Each row is a point on a landscape with many valleys, with its height.
A ball rolls from a point to whichever of its 5 nearest points has the largest drop for the distance, and stops where none of them is lower. Distance is the straight distance between rows; heights are no part of it.
<842> height 215: [105 158 109 174 120 125 132  82 156]
<149> height 319: [ 78 150 100 156  94 168 100 130 184]
<4> height 124: [108 120 177  99 156 115 142 128 119]
<18> height 435: [146 151 130 115 132  74  71 153 129]
<740> height 211: [117 141 123 167 143 128 157  85 120]
<1013> height 239: [127 141  80 169 108 142 115 117 150]
<101> height 128: [105 137 153 121 154  95 116 140 109]
<673> height 262: [132 145  82 166 102 156 110 127 166]
<480> height 314: [114 131 137 154 148 134 169  95 105]
<52> height 248: [ 90  91 134  86  96 134 205  80 110]
<415> height 142: [ 95  94 157  88 124 137 185 109 112]
<1031> height 233: [193 120 162  87 150  94 150 120 135]
<537> height 412: [118 134 150 146 135 156 191  67 133]
<348> height 300: [112 149  95 161  95 168 104 129 186]
<679> height 161: [ 85  92 150  70 104 118 181  97 120]
<757> height 175: [163 123  94 164 131 186  93 180 113]
<360> height 236: [ 89 165 113 170 117 131 126  87 162]
<720> height 163: [151 120 105 145 128 175  84 193 105]
<361> height 121: [102 111 176  89 139 128 164 124 121]
<828> height 347: [ 99 131 132 138 142  95 110 145  98]
<181> height 358: [144 148 103 169 113 187  93 145 176]
<338> height 98: [122 117  84 150 119 131 105 157 104]
<473> height 581: [153 152 155 116 153  74  99 136 130]
<762> height 122: [106 120 100 145 128 112 101 155 100]
<902> height 90: [ 66 163 115 164 105 141 115  95 173]
<923> height 261: [108 129 119 126 134  93  91 157 109]
<640> height 197: [186 108 154  69 130  93 165 107 144]
<1018> height 222: [103  99 166  57 112 108 164 108 140]
<940> height 440: [119 142 144 122 145  81  92 147 120]
<436> height 112: [122 118 181  83 146 112 151 125 135]
<79> height 147: [117 109 172  67 127 113 160 115 144]
<422> height 174: [144 126  77 161 107 157 111 144 131]
<452> height 190: [ 88  93 146  83 102 138 195  87 114]
<268> height 202: [117 153 111 176 132 125 146  83 136]
<594> height 238: [109 133 123 165 148 121 149 106 101]
<156> height 353: [160 148 118 109 122  81  61 164 129]
<937> height 235: [104 120 154 134 158 117 148 122 100]
<369> height 315: [134 146  97 165 106 177 100 143 178]
<971> height 330: [106 149 108 159 104 182  96 138 186]
<1004> height 216: [110 126 112 129 130 101  86 162 106]
<80> height 129: [101 105 165 104 145 136 171 114 111]
<788> height 264: [138 135 114 109 117 110  63 181 125]
<385> height 331: [125 138 126 115 131  84  77 162 124]
<109> height 213: [116 153  92 174 115 127 128  93 151]
<510> height 280: [139 127 110 116 116 143  67 197 118]
<528> height 255: [ 80 166 126 168 121 133 133  77 165]
<504> height 135: [138 117  79 154 113 146 106 160 113]
<271> height 136: [123 122  83 161 118 128 112 142 110]
<423> height 218: [121 129 109 118 123 104  74 175 112]
<451> height 212: [157 135 125 130 141 176  58 213 106]
<304> height 193: [148 110 158  56 109  92 162 102 151]
<260> height 192: [119 140  95 175 125 122 134 105 123]
<745> height 209: [106 103 156 113 139 146 188 102 105]
<60> height 271: [ 98 156  92 163  99 145 111 109 176]
<517> height 469: [180 153 145 120 153  67 100 129 123]
<680> height 495: [172 153 133 118 141  70  88 141 125]
<848> height 155: [101 112 160 119 154 130 161 119 106]
<685> height 133: [ 96  96 165  73 118 127 177 110 122]
<696> height 292: [175 136 173 102 156  87 132 122 135]
<217> height 234: [103  97 148 102 122 151 195  93 110]
<515> height 653: [110 104 140 115 110 160 209  71 124]
<359> height 126: [139 113 175  68 132 106 154 116 150]
<716> height 127: [158 133 119 142 141 180  71 208 101]
<197> height 63: [153 120 181  83 145 102 144 116 148]
<68> height 515: [118 128 142 150 139 148 186  78 121]
<148> height 348: [193 140 157 116 164  74 121 126 120]
<509> height 286: [107 125 142 149 154 127 154 113  98]
<833> height 287: [208  91 147  76 148  90 162 129 103]
<433> height 154: [147 118  83 157 115 166 101 165 119]
<921> height 536: [139 148 143 119 145  74  88 143 129]
<629> height 214: [135 131  75 166 107 149 115 127 138]
<892> height 237: [155 135 123 113 130 157  54 212 118]
<725> height 278: [102 126 120 153 144 112 132 125  95]
<116> height 158: [119 118  95 131 119 127  84 176 110]
<430> height 210: [112 156 139 167 137 139 163  68 145]
<743> height 573: [113 108 150 124 132 154 195  83 113]
<575> height 258: [201 113 160  89 154  92 150 119 125]
<647> height 153: [144 113  89 147 118 165  93 180 111]
<630> height 170: [160 124  86 162 122 184  98 170 124]
<494> height 231: [116 150  85 172 107 136 118 102 160]
<511> height 304: [166 144 113 103 114 103  54 182 134]
<265> height 220: [108 150 151 156 130 151 177  63 150]
<291> height 436: [104  98 135 102  93 146 212  66 117]
<809> height 726: [114 111 148 124 123 159 202  75 122]
<428> height 259: [ 94  92 140  93 105 143 203  87 111]
<737> height 313: [100 127 155 130 156 108 129 133 103]
<204> height 172: [119 129  88 169 125 129 126 124 112]
<540> height 252: [170 136  97 171 123 194  97 162 138]
<851> height 134: [126 114  86 141 116 144  96 172 107]
<712> height 290: [162 138 117 103 116 124  49 195 132]
<986> height 276: [204 116 157  98 160  85 147 126 112]
<568> height 277: [154 137  92 165 116 184 101 150 155]
<654> height 125: [158 119 173  69 133 102 154 109 154]
<552> height 383: [137 140 176 106 159  92 121 131 132]

Where does a ball stop that starts at each point below?
<712> | <716>
<4> | <197>
<509> | <197>
<630> | <338>
<268> | <338>
<517> | <197>
<348> | <338>
<1004> | <338>
<52> | <197>
